Each row is a point on a landscape with many valleys, with its height.
From any point a ball rolls to the lowest of the 2 points nearest to it. It stops when none of these is lower. Distance is the straight distance between rows; heights are no part of it.
<767>: [137  82 150 176 143  73 106 146  92 204  36 108 141  99 219 133 147 102
 122 118 103 166 121 140 140 140 159 146 139 108 121 150 143 137 180 108
 151  75 126 136 137 161 153 129 156 119 130 131 117 145 158 103 137]  (h 4.07)
<387>: [ 47 132 112 145 146  99 113 114 142 135 160 143 147  77 145  83 151 112
 185 163 134 162  86  96  84 134 125 123 107 127  95 134  98 108 138 136
 170 107 135 108 127  98 187 154 182 157 151 113  65 117 115 110 142]  (h 3.06)
<1109>: [ 91  80 110 150 152  86  86 101  94 119 141 105 123 152 127 132 137 130
 118 118 103 149  79 143 135 136  97 144 177  84 104 124 101 133 129 134
 131 109 104 177 129 157 183 128 178  92 112 118  91 162 164 113 165]  (h 6.25)
<422>: [156 185 140 139 112 149 169 152 145 119 103 130 139 110 150 171 116  98
  91 117 125 101 181 133 197 143 167 129 147 129 154  77 160 100 181 128
 125 142  84  82 105 125  70 131 107 112 109 148 205 130  66 131 113]  (h 8.27)
<562>: [111 136 153 120 169 138 138 114  81 140 115  29  97 155 135 160 180 163
  99  93 102 155 124 139 156 140 123 159 128  80  90  77  94 120 132 101
  79 165 130 152 141 170 113  64  86  74 127 139 145 109 138 212 125]  (h 3.61)
<234>: [164 139 133 106 101 151 116 126 128 167 105 148 156 159 107 118 156 133
 150 132 124 154 200 106 150 102 122 161  95  88 134 160 152 142 170 100
  86 185 114 123 182 173 100  77 111 101  74 108 166 134 130 115  92]  (h 4.69)
<100>: [151 129 157 164 132 159 178 138 110 110 157 110  90 146  78 184 115 145
  91 137 101  40 168 162 131 115 138 135  96 144 122 119 128 168  88 126
  80 143 147 123 116 149 134 124  72 112 172 149 135  80 169 217 108]  (h 3.09)
<1132>: [136  94  95 138 154 144 115 157 116 119 154  97  95 115 126 193  84 133
 119 132 136 108 123 136 117 132 151 132 170 119 178 123  70 163  69 146
  97  99 102 201 127 139 168 182 135  90 152 162 156 131 168 165  98]  (h 7.47)
<931>: [158 117 176 122 155 136 141 179  95 134  73  40 103 140 135 197 156 165
  98 112 110  90 173 174 135 139 153 145 152 107 105 125 115 131 135 108
  81 127 137 145 135 161 127  87  75  97 136 125 164 125 155 213 134]  (h 3.22)
<935>: [146 178 106 125 128 162 146 161 123 122 102 116 155 142 153 154 124 104
  73  77 114 169 146 140 179 125 126 130 140  94 150  78 150  94 139 100
 119 129 106 110  98 115  98  91 126  88  84 173 174 154  61  72 131]  (h 8.38)
<295>: [182 105 166 117 102 116 120 137 134 179  70 159 147 136 159  79 127 112
 147 127 178 129 164 109 150 145 155  90 103 122 133 155 170  81 146 152
 150 146  79 124 145 162  66 145 110 181 130 143 183 112 106 149 123]  (h 7.99)
<1179>: [124 131 121 194 124  85 136  93 112 170 165 192 162 116  76  64 125  81
 103 158 135 158 101 106 150 147 104 114  92 129  89 103 163 123 108 128
 128 199  83  97 149 142 113 159 107 132 154 148  97 121 109 117 132]  (h 6.44)
<536>: [126 130  96 117  94 138  98 103 154 142 160 157 150 111 112 119  89 141
 182 164 160 146 111 105  92  94 117  64 161 162 165 134 157 124 168 132
 184 130 140  91 110  78  91 172 157 179 121 104 128 132  99  61 137]  (h 5.57)
<459>: [135 122  97 164 105 132  90 104 120 179 121 154 149 159 160  83 143 121
 144 134  98 166 109 142 125  82 125 110  79 139 104 133 180 118 103 104
 159 131 178 137 141 163  93 125 122 117 132 143  61 116 113  53 131]  (h 6.69)
<589>: [ 93 162 152 143 145 125 138 120 153 126 146 165 171  57 149  92 136  86
 130 132 102 146 115  74 103 148 132 173 114 113 114 117  85 143 159 104
 117 166 138  92 133  94 183  87 147 139 144 117 111 117 124 161 106]  (h 3.79)
<768>: [146 156 111 163 107 151 135 130 132  97 120 124  94 128 155 186 140 125
  99 165  53  49 166 144 151 108 160 124 150 184 162 119 180 133 155  90
 146 107 193 108 109 120 111 132 120 114 133  91 116 103 114  83 131]  (h 3.88)
<620>: [146 126 160  97 111 162  86 145 136 115 102 118 130 134 146 137 160 133
 154 182 107  62 185 133  72  96 137 124 108 142 127 179 164  64 146 112
 130 133 168 146 147 130 110  74 112 155 113  77 116  81 142 131 113]  (h 4.06)
<237>: [ 94 187 134  64 146 192 140 107 150  64 125 109 118 135 145 123 159 144
 131 106 147 159 127 116 134 154 105 134 124 108 101  75 114  56 137 141
 117 152 137 130  97  94  90  73  99 136  94 122 145 133  58 131 116]  (h 5.26)
<49>: [122 204 129 108  99 161 176  86 163 139 143 136 137 131 135 103 130 135
 156  80 112 157 137 114 156 107  96 181  91 143 112 134 143 176 177 100
 136 149 160  51 145 128  98  68 112 111 107 106 125 172  96  98 117]  (h 2.33)
<326>: [164 115 128  99  88 147  79 111 162 100 128 133 128 136 110 131 106 116
 145 120 129 132 146 113  92  95 108  84 164 156 146 171 196 111 169 117
 173 122 152 118 111 113  91 132 160 149  92  57 127 141 102  53 160]  (h 5.77)
<140>: [150 144 137 176  90 141 170 104 145 178 131 150 111 125 154  89 138 121
 133 122  73 114 157 142 159 109 132 162  54 169 113 161 175 198 126  89
 146 120 203  68 177 145 111 108 111 114 170 140  79 126 152 105 127]  (h 6.96)
<617>: [117  94 139  92 145 115  82 198 119 106  83  56  74 113 160 139 165 114
 157 140  99 142 162 137  96 130 148 130 150  87 114 189  99  88 123  92
 106  78 128 213 154 155 182 115 185 111  92  87 112 149 127 113 149]  (h 1.32)
<218>: [128 146 122 153 126 172 165 121 126 127 147 124  82 139 137 184 158 161
 134 165  89  56 147 161 144 105 162 136 114 180 137 105 129 165 107 120
 132 124 196 114 133 126 110 116  98 125 178 136 123 103 143 161 101]  (h 3.51)
<970>: [ 95 114 121 135 136  96  79  91  98 139 124 150 164 152 120 151 170 160
 188 175 136 125 108 126 106 113 130 114 169 142 113 121 156 106 200 144
 168 133 132 102 135 133 119 136 142 158 102  81 115 120 116 108 144]  (h 5.84)
<727>: [120 114 133 121  93 132  94  54 149 151 167 178 112 158  82 101 141 135
 194 159 127 121 126 100  97 106  92 117 100 147 108 171 159 144 139 148
 164 156 156 132 176 151 105 121 133 159 134  61  82 114 152 111 117]  (h 6.31)
<382>: [159 148 166 162 124 158 180 176 109 108 109  81 120 115 117 162 134 126
  62 114  83  71 190 161 152 120 149 133  87 117 117 103 171 109  95  89
  79 141 140 118  93 130 118  95  61  89 147 171 135  71 140 166 136]  (h 2.66)
<71>: [109 144 112 121 141 203 156  86 157  52 191 109  76 117 108 154  78 106
  74 120 126  83 146 140 115 143 102 114 109 145 134  73 118 104  36 125
  93 130 146 196  63 128 125 149  90  99 149 143 129  89 107 140 133]  (h 5.67)
<83>: [153 113 151 103  93 110 115 112 131 101 158 161 135 166  44  99  92 116
 109 106 166 116 145 114 110 120  84 105 118 111 130 173 151 130  78 159
 114 168  89 157 123 156 121 148  99 132 105 104 124 119 155 140 161]  (h 5.44)
<797>: [157 128 150  85 116 159  85 159 139 158 105 120 142 148 127  85 151 144
 145 131 131 143 175 134  88 104 111 144  77 102 127 183 152  98 112 104
 100 157 148 159 168 141 106  61 113 138  98 118 130 108 144 116  99]  (h 4.38)
<1104>: [ 98 104 142 163 131  83 106  71 114 176 147 184 154 152 100 106 177 130
 176 173 123 132 105  94 121 139 124 133 118 125  98 135 127 143 167 152
 132 181 110 110 167 170 128 131 127 146 140  84  95 110 146 160 106]  (h 6.08)
<770>: [126 160  98 130 109 168 112  92 144 143 146 174 115 133 141 110 137 127
 158 151 134 136 122 134 142 115 134  88  99 163 122  96 158  94  90 138
 166 146 159 133 129 122  75 154 105 153 150 140 101 131  76  84 106]  (h 6.86)
<875>: [160  79 153  92 123 109  50 157 138  99  88  94 132 151 148 125 135 126
 116 136 134  88 160 151  85 107 142  79 140 120 126 190 168  60 131 114
 148 102 142 176  98 151 107 123 128 144  89  84 114 103 122 115 165]  (h 3.76)
<137>: [158 123 133  66 103 132 110 161 172 136 118 158 143 142 127  98  90 128
 142 118 204 121 139 112 131 138 134  71 117 125 161 162 140  77 102 185
 151 144  73 146 114 112  63 154 115 179 115 134 186 131  94 131 127]  (h 7.85)
<134>: [119 145 146  97 144 106 185 153 151  94 137 149 145 110 118  83  83 121
 122  82 167 155  73  88 140 167 118 154 105 101 124 124  51 160 119 153
 127 130  79  99 124 103 166 139 154 161 161 154 165 156 134 178 124]  (h 4.96)
<979>: [181 107 107 125 132 126  95 151  77 205  62 106 140 174 167 186 160 177
 162 136 115 136 139 163 154 100 160 156 157 136 153 151 140 165 160 108
 143 102 159 117 177 165 108 112 123 112 101 141 147 159 155 111 103]  (h 2.13)
<94>: [ 74 122 150 171 168  90 109  86 115 174 131 153 144  60 169  95 171  79
 157 140  79 165  90  86 121 165 140 149 113 106  77 129 104 139 158 134
 154 120 138 103 155 141 186 128 168 122 152 117  78 129 147 151 136]  (h 3.45)
<328>: [142 138  87 133 115 182 138  88 134 102 206 187 132 153  53 146  72 129
 111 121 139 129 112 104 153 106  96 116 127 140 192  95 108 179  73 149
 120 160 100 147 133 127 118 168 116 103 119 167 157 143 131 106  79]  (h 4.92)
<161>: [136 104 134  93 108  86 117 174 157  84 166 112 144  99  89  78  71 143
 108 120 169 137  96 119  68  92  82  93 137 145 156 195 116 139  82 111
 131  98 117 144  90  76 162 149 162 152 129 112 118 113 174  75 180]  (h 5.82)
<733>: [160 136 116 143 107 139 135 184 152 105 120 128 151 118 132 135 123 126
  94 142  93  85 156 149 108  83 143 124 116 159 154 138 184 115 117  72
 114 111 166 113  89  92 138 103  97 126 125 145 110  84 128  72 137]  (h 4.17)
<822>: [127 125 129 101 146  81 132 147 115  58 170 145 159 133  75  72  72 146
 105 105 188 159  61 101 146 157  69 121 125 109 139 145  51 157  89 140
 126 120  46 138 110 129 173 158 187 139 147 160 162 166 170 139 169]  (h 5.20)
<734>: [156 110 176 132 138 141 130 169 125 160  84  93 103 113 162 169 173 144
 139 170  95  71 195 141 117 139 174 155 107 128 112 143 120 120 136 120
  94 130 155 148 167 145 130  99 110 125 158 129 136  88 166 206  85]  (h 2.75)
<719>: [170 120 185  72 132 101 135 198 124 116  67  73 133 115 140 103 124 141
  99  83 146 148 159 122 139 158 114 145 126  86 116 174 112 119 124 108
  78 130 103 163 138 145 138  86 125 132 115 139 162 146 139 163 159]  (h 1.75)
<583>: [137 112 126 123 125 105 105 107 112 106 166 166 161 156  60 161 115 131
 132 126 146 113 130 105 118 132 106 140 157 108 138 128  96 150 151 155
 106 171  78 133 144 152 154 128 123 127  98 107 152 123 169 168 121]  (h 5.22)
<40>: [127 143 100 102 131 156 127 144 141 138 168 133 155 152  89 138 124 174
 161 123 124 153  99 124  88  81 101 166 132 119 151 140  74 190 124 104
 107 141 154 125 160 103 162  69 128 129 113 128 130 150 156 112  78]  (h 4.33)
<4>: [141 165 162 118 121 168 149 165 171 107 146 154 122  68 120 123  93 106
 122 166  99  87 163  92  59 110 147 188  94 145 166 159  88 155 128 109
  87 132 150 121 142  68 194  87 134 155 151  96 107 100 170 158  54]  (h 1.13)
<1159>: [101 118 135  92 133  79 128 178 141  83 148  96 179 117  88  84 126 170
 142 134 181 142  82 123  80 102  84 139 137 128 105 171  99 128 138 106
 130 128 132 104 100  93 180 105 152 165 115 108 115 121 149 111 188]  (h 6.02)
<73>: [ 89  84  90 121 153  82  91 162  92 130 127 109 111 124 135 132 151 141
 172 136 141 159  92 133 133 124 143 116 173 104 132 156  91 120 133 159
 145  78  65 165 149 141 174 172 214 128 118 131 127 163 141 118 171]  (h 6.42)
<747>: [ 75 135 126 127 166 115 167 121 117 108 119  99 109 127 153 108 161 156
 156 128 143 130  77 153 134 144 137 119 123 142  75 102 113 110  98 152
 152  95 154 109 105 118 141 154 120 150 171 162  99 124 108 157 156]  (h 4.11)
<1145>: [126 163 112 116 135 169 138 106 116 169  94 106 106 128 204 119 139 122
 115  78 130 191 112 140 186 156 122 130 130 107 122  76 119 105 100 130
 131 124 129 143 119 144  85 121 115  95 137 186 150 156  70 122 121]  (h 7.18)
<1082>: [ 63 125 127 120 150 110 186 135 144 101 137 115  88  82 146  97 135 121
 147 138 167 139  91 120 151 186 163 104 119 114  85  89  80  93 115 192
 135 101  90 125 104 110 133 190 148 165 175 149 134 132  80 194 134]  (h 4.41)
<1068>: [167 149 123 132 121 122 125 175 115 160  64 103 146 122 172 196 128 141
 141 126 109 130 153 142 120  97 154 162 174 159 178 141 143 166 207  66
 137  98 157  86 143 121 131  91 142 124  90 103 156 153 123  82 117]  (h 2.67)
<480>: [125 114  88 105 156 132  92 171  95 166 116  93 126 152 134 183 142 187
 187 155 129 147  88 147 118 100 168 148 186 118 166 117  72 164 141 141
 142  98 139 141 180 124 150 123 151 123 101 141 141 173 160 127  88]  (h 1.41)
<1148>: [108 105 116 162 124 113  77  92 120  88 151 142 144 147 107 125 135 103
  91 134  98 130 107 139 107 119  97 123 140 113  93 110 139 100 124 102
 123 147 146 170 109 141 159 106 135  91 106 115  64 115 141  80 159]  (h 6.10)
<298>: [174  78 119 119 100  96  61 180 127 162  92 109 155 147 149 110 102 131
 127 109 137 157 128 153  95  92 121  96 136 120 143 195 149 134 125 103
 144 103 138 171 124 135 138 128 146 131 103 117 112 144 154  70 157]  (h 3.44)
<39>: [136 104 146 134 101  75  89 121 160 127 149 172 149 103 103  85  77  84
 100 121 154 137 122 105  95 141  92  87 137 128 127 157 143 124 109 145
 136 140  82 140 103 110 146 172 152 152 133 106 109 127 140 103 173]  (h 5.63)
<1073>: [170 107 142 150  98  92 116 170 139 168  91 132 178 104 142 125 109 110
 127 117 117 153 142 127 103  93 129 150 134 121 144 177 168 154 194  63
 130 118 137  94 129 134 153 100 153 137 114 110 116 133 141  63 142]  (h 3.08)
<35>: [130 139 118 112 146 157 150 141 135 137 120 105  83 118 175 137 119 120
 115  90 134 157 125 123 151 166 136 136 141  94 123 104  78 136  81 158
 112 114 102 178 123 135 138 149 133 100 159 170 165 142 120 171 111]  (h 7.32)
<210>: [107 108  73 107 150 140  91 113  98 113 140 152 159 189  98 160 167 180
 163 177 171 108 115 143 117 104 150  90 149 144 148 105 144  84 150 162
 148 150 137 111 103 131  71 136 103 146  83 129 148 106  98 128 123]  (h 6.07)
<276>: [105 146  88 159 139 124 144 113 107 125 157 190 166 147  87 150 157 145
 131 188 151 107 136 129 189 138 155 118 126 143 144  63 151 104 165 162
 128 185 103  79 113 114  68 159 103 137 116 144 167 102  80 133  99]  (h 6.30)
<391>: [134 140  94 130 112 181 138  87 139 139 191 184 128 142  93 139  99 150
 151 127 105 140  88  99 129 111 135 136 124 141 176 102  62 214 105 143
 125 139 141 128 167 115 151 143 143 129 149 146 136 154 157 127  36]  (h 4.67)
<729>: [ 79 136 157 125 140 115 158 131 178  87 134 102  77  63 146  93 143  86
 180 130 107 132 124  96  80 141 136 139 106 146  96 172 130 118 139 121
 159  67 145  96 125  91 189 133 169 172 149  80  73 126 111 119 167]  (h 2.62)
<1067>: [ 96 164 135 162 147 144 146  81 133  90 174 185 161  58 124 120 109  72
  93 150 119 104 132  91 137 172 146 157 125 139 141  65  73 133 149 138
  94 171 119 119 107  96 164 139 129 126 142 133 138  98 114 181  80]  (h 4.04)
<889>: [163  96 149 106 106  98 132 150 146 138  81 119  90 113 163  80 100 112
 127  75 158 161 131 125 156 162 113 100 116 127 105 188 151 131  88 152
 148  74 124 158 114 149 128 171 155 140 157 133 117 156 136 109 181]  (h 4.56)
<8>: [151  90 125 119  86 140  69  76 137 165 124 141 107 178 130  86 136 154
 174 146 119 149 129 141 103  78 113  87  85 153 122 187 199 141 118 121
 189 106 199 132 169 165  72 137 146 144 115  84  76 123 148  63 144]  (h 6.51)
<933>: [114 119 141 169 119  95  85  87 101 179 131 166 161 160 117  42 172  86
 107 157 131 180 119 109 133 115 100  82  83 103  88 126 171  71 104 120
 117 195  87 150 154 162  74 132 114 117 122 126  82  94 110 107 139]  (h 6.60)
<581>: [153  96 149 147 134  76 127 144 120 175  35 124 119 110 211 114 100  91
 103  89 155 163 105 137 172 173 144 106 139 117 127 138 160 116 150 137
 173  68  94 137 110 148 115 165 160 144 155 143 143 151 111  93 165]  (h 4.32)
<758>: [158 135 125 165 108 124 175 145 122 187 101 154 146 148 144 120 149 165
 154 128 120 119 121 150 145  93 163 130  94 181 135 142 174 177 128 129
 159 106 169  49 154 122 106 135 103 150 170 178 115 117 139 119 114]  (h 6.77)
<127>: [128 136 156  97 131  97 201 195 173 111 101 117 104  88 160  88 104 133
 146 103 170 124 125 113 134 155 161 122 115 131 121 150  94 124 108 169
 140  88  99 106 117  87 150 157 145 189 177 151 152 136 125 179 133]  (h 4.70)
<1141>: [110 128 154 125 132 159 145  79 175  63 180 126  52  85 103 113  81  83
 110 139 148  71 133 115 105 171 113 104 108 141  99 117 118 106  52 169
 121 109 120 186  87 122 143 193 118 143 181 105 104  98 116 177 132]  (h 5.83)
<283>: [135 136 168  99 108 131 141  98 162 139 116 131  94 104 155  61 119  93
 126  88 134 154 139 104 128 180  97 134  79 112  81 154 141 129  96 135
 130 128 142 140 136 146 126 117 122 137 153 121 101 143 124 135 148]  (h 4.79)
<648>: [126  95  87 175 171 115 134 163  56 157 127 108 162 166  98 175 148 151
  54 125 125 124 112 181 166 103 128 121 137  96 146  70 150 107 103 128
  96 152  93 136  92 145 104 140  97  80 123 205 164  98 149 138 134]  (h 6.61)
<55>: [139 172 146 110 109 152 196 134 168 110 132 154 137 124 113 116 123 137
 131 110 135 109 124 124 130 120 131 151 101 155 122 120 128 155 152 129
 119 140 135  61 116  94 131  89  96 162 143 133 143 130 114 150 103]  (h 1.82)
<434>: [124 178 135  77 139 216 148 110 163  71 137  93  67 125 151 138 124 107
  94 103 106 115 165 130 120 149 109 143  99  96 125  86 107  78  69 124
  97 141 155 188 114 125 101  78  99  97 128 133 151 112 101 152 101]  (h 5.48)
<452>: [136 156 148 124 100 152 158 168 168 159 143 172 168  92 124 109 133 151
 165 162 119 102 154 104  91  97 152 159  83 145 152 164 116 153 178 105
 118 157 153  73 149  83 142  76 135 179 151 112 125 110 143 143  56]  (h 1.18)
<595>: [148 146 166 116 128 121 162 183 115  98 110 100 146 126 104 127 126 127
  67  84 129 130 166 127 140 140 118 140 109  97 128 117 134  95 114 102
  78 174  96 127 102 133 123  77  82 123 110 171 159 100 126 175 148]  (h 2.23)
<319>: [131 132 125 101 153 130 157 197 125 142  92  50  64 130 152 190 150 155
 174 127 115 131 138 153 116 128 175 166 184 140 158 142  59 169 134 122
 116  61 143 131 178 121 172 131 156 102 108 117 149 201 138 159 102]  (h 1.42)
<341>: [153 146 148 103 130 150 147 149 126 137  78 140 150 155 149 136 149 150
 144 137 176 110 150 126 164 128 169 102 122 125 136  98 158  67 168 161
 139 154  98  88 122 144  37 126  87 171 111 152 198 117  63 164 104]  (h 8.13)
<223>: [120 144 104 110 113 155  98  84 126 180 103 145 100 133 177  64 126 123
 167 108 165 205 103 121 155 165 117  99 102 129 107 109 136  98  76 168
 169 129 130 165 136 145  82 168 131 135 143 155 116 169  72 102 121]  (h 7.03)
<366>: [122 158 119 142 120 127 155  44 107 179 133 120 101 165 122 163 139 146
 140  93 101 128 102 149 189 130 118 164 156 154 119 110 115 215 163 146
 159 116 141  77 164 167 113 130 120  83 130 112 130 189 145 149 129]  (h 3.15)
<1139>: [140 177 128 141 110 143 132 122 105 124 157 175 164 141  73 165 138 126
 118 132  98 122 172  96 171 112 119 159 131  98 157 106 125 158 174 120
  88 202  84 102 156 154 130  98 125  87  81 107 177 133 128 144  86]  (h 4.97)
<200>: [163 109  83 126  97 173 106  88 124 110 187 152 112 148  79 168  65 132
 117 128  98 126 119 109 101  77 112  81 157 157 200 135 139 172  69 121
 130 120 139 161 150 101 121 167 134  89 110 140 117 130 165  55 106]  (h 5.13)
<463>: [124 126 108 132 151 129 155 139  83 117 121  81 136 193 105 179 157 174
  95 103 118 113 101 182 154 113 112 147 155 135 111  91 133 136 112 110
 124 112 148 107  98 141 122 105  82 100 119 162 135 135 133 133 158]  (h 6.41)
<904>: [116 112 120 129 143 135 162  95 104 167 133  79  84 191 115 146 152 178
 152 103 117 128  80 162 159 120 122 159 126 136 103 133  94 211  97 161
 150  94 168 112 169 173 137 130 114  95 159 152 119 168 179 182 119]  (h 3.54)
<659>: [130  92 131 152  89 110  58  87 155  84 162 138 124 131  94 145  92  89
 114 140  91 118 137 112  74 106 101  98 163 129 129 154 163 134 144  96
 144 116 151 165 110 117 151 136 174 121 100  54  67 127 160  63 163]  (h 5.95)
<773>: [121 121 116 123 136 130 154 101 115 144 155 131 125 204  77  90 148 172
 151 105 137 151  91 130 121 104  95 175  95 125 102 149  91 199 100 137
 113 149 146 109 168 155 136  85 100 118 129 135 115 157 179 160 106]  (h 3.95)
<998>: [105 106 127 194 132  96 113  37  99 146 186 197 127 122  74 126 122  89
 125 151 113 113  97 110 143 160 103 129 143 142 102  96 133 155 131 155
 142 160 101 117 140 147 149 184 130 131 159 113  97 133 144 151 127]  (h 6.28)
<425>: [102 156 174 136 151 116 171 143 154  86 107  88  89  76 162 137 144  94
 137 135  79  79 142 113  84 159 154 173 127 151 100 147 113 141 158 105
 116  76 157  98 120 102 200 103 143 129 149  89 100 109 145 174 133]  (h 2.21)
<494>: [159 150 136 115  94 168 124 150 163  78 157 164 124  88 103 156  62  90
 112 130 119  84 190  93  82 109 133 136 127 143 192 156 139 133 107 120
  86 144 123 162 111  90 158 129 122 130 118  98 130  94 151 120  93]  (h 1.63)
<672>: [ 89 113 107 116 159  79 124 138  91  85 118 101 172 170 115 126 138 172
 100 116 167 139  74 167 125 119  89 129 154 133  98 120 139  96 140 123
 146 115 127 117  75 115 135 108 125 135  98 138 119 136 127  95 205]  (h 6.23)
<207>: [127 133 124 158 127  97 144  61  88 177  95 127 128 163 160 141 137 113
 108  87 125 153  88 156 186 150 117 134 146 136  97 103 174 151 175 143
 168 106 129  88 127 173  94 142 121 109 131 118 107 180 103 102 159]  (h 3.47)
<955>: [ 98 154 167  84 126 155 149  75 168 115 129 145  93 136 128  73 143 129
 156 111 159 152 121  97 134 167 109 127  89 105  73 115 121  92 121 174
 128 165 117 146 138 127  89 103 113 159 135 103 123 135  80 170  95]  (h 5.02)
<718>: [127  80  87 137 170 116  99 198  82 121 124  85 158 143 130 174 123 145
  52 124 124 112 128 183 130 120 129 112 156  99 151  96 114  84  84 106
  84 117 132 195  63 122 143 122 104  84 111 183 124  96 149 125 153]  (h 6.76)
<640>: [164 119 182  93 129 126 123 163 131 169  55  86 110  89 186 125 158 123
 143 118 126 145 197 113 128 171 161 158 114  86 126 164 120 118 166 119
 102 122 121 152 176 154 133  91 118 142 113 121 161 130 140 180 100]  (h 2.24)
<1085>: [111 115 107  92 166 157 123 200 104 119 107  30  63 120 158 162 173 150
 162 140 103 137 129 162 123 126 163 142 150  93 117 150  53 109  90 120
  95  81 131 197 160 152 168 125 169 100 121 148 136 175 121 150 126]  (h 0.70)
<1152>: [156 161 113 123  89 154 138  67 134 170 113 122 103 156 148 150 142 154
 156 102  82 130 165 142 172 110 122 178 127 159 147 163 150 215 189 101
 144 111 180  77 177 163 102  97 117  90  94  92 123 178 145 102 109]  (h 2.78)
<599>: [105 150 111 173 132 122 176 128 102 172 129 170 151 149 138 132 172 169
 145 157 138 112  95 156 181 107 185 128 105 157 123  75 121 144 129 157
 133 161 144  68 134 127  80 142  96 147 167 179 134 106 124 170  78]  (h 6.53)
<159>: [ 98 136 107 116 104 126 124  98 157 100 201 178 185 123  59 104 112 136
 147 170 171 115 127 104  95 111 110 109 120 151 142 105 129 104 167 138
 122 168 125  94  93  71 125 137 124 167  98  98 131  92 105 101 132]  (h 5.68)
<676>: [147 122 108 180 122 127  99 156 111 106 126 146 170 138 129 138 147 108
  79 172  77  94 155 156 160  92 155  90 105 118 123  96 209  62 142  84
 127 137 138 137  91 128 102 133 118  90 104 144 100  76  91  74 129]  (h 4.44)
<591>: [151 101  99 132 133 106 136 198 144 100 116 125 103 100 161 152  48 103
  87 109 173 122 131 117 118 149 144 111 184 139 196 139 102 135  74 138
 120  87  85 166  93  89 146 188 147 119 146 165 170 128 135 118 133]  (h 7.61)
<824>: [105 103 155 149 145 113 154 113 146 100 157 128  76  63 123  64 109  68
 119 124 112 114 113 104 119 178 122 103  94 128  85 148 103 125  48 161
 125  98 117 152 126 139 186 195 156 145 207 130  84 115 143 171 157]  (h 5.99)
<981>: [ 89 143 108 170 158 111 137  62 115  80 177 163 178  87  98 123  86  77
  64 125 158 143 109 125 140 203  95 146 156 123 126  33  86 107 147 140
 104 163  69 122 110  88 145 156 143 118 114 159 161 137  93 135 140]  (h 4.28)
<477>: [166 134 121  81 101 145 154 179 184  90 131 133 115 115 129 115  58 115
 106  80 178 131 128 120 118 130 112 103 146 150 182 142 128 123  78 145
 135 113 101 134  90  79 111 148 126 163 128 147 173 139 116  99 142]  (h 7.72)
<641>: [105 110 151 137 144 100 106 148 133  89 101  77  78  93 154 183 154  95
 135 149  78 102 164 120  86 150 158 159 175 117 119 154 112 124 165 100
 103  85 133 156 142 142 207 112 165 102 107  61 107 131 149 142 140]  (h 1.79)
<356>: [126  99  84 111 119 146 124 117 136 123 159 129 117 115 116 152  74 159
 162 155 131 146  93  91  79  93 127  79 193 163 197 128 123 175 134 133
 157  94 145 113 140  58 130 173 167 137 121 123 128 142 165  75 123]  (h 5.35)
<205>: [ 78 118  77 144 177 131  97 108 100 100 156 122 167 111 139 161 134 124
  93 136 159 137 130 153 136 170 120 122 183 111 141  46  96  75 139 145
 111 141 104 164  82  89 131 142 145 101 100 163 165 109 100 107 137]  (h 4.51)
<345>: [107 131 133 185 161  71 134 105  88 203  80 119 123  98 188 158 155 109
 142 119 116 149  85 148 163 152 153 151 164 143 117 117 121 165 178 156
 178  75 127  80 142 147 146 159 160 113 154 133 121 161 143 133 152]  (h 3.78)
<1040>: [ 98 129 102 194 155  98 119 108  87 118 125 145 171 110 125 139 142 103
  50 141 118 132 123 163 171 141 122 112 140 115 116  43 167  68 167 109
 125 158  98 111  91 109  98 135 130  98 114 159 128 108  74  82 154]  (h 4.68)
<369>: [104 127 151 125 147 108 150  75 113  92 103  85 100 155 132 115 156 140
 128 115 156 121  84 153 153 169 105 112 134 139  46  99 170  82 126 146
 155 124 141 111  98 149  82 150  88 141 147 119  99 142  72 144 195]  (h 3.81)
<472>: [116 103  94  88 116 114  73 137 134 120 187 166 193 154  64 132 105 146
 144 169 173 107 136 118  71  90 118  97 138 119 180 158 105 110 133 144
 112 165 100 148 119  97 124 140 113 140  74 106 148  91 149 117 117]  (h 5.46)

Where does a ball stop that starts at each point below?
<205>: <1085>
<1139>: <480>
<1040>: <719>
<422>: <1104>

Call two points neighbours if one is among the 2 nearest of the other. Go from one point of each pair to the other, from neighbour to neighbour, staying as low as possible. Name the highest point that can't be avoided.
<1085> and <480>: <319>
<480> and <1104>: <140>
<4> and <1085>: <1040>
<719> and <4>: <733>
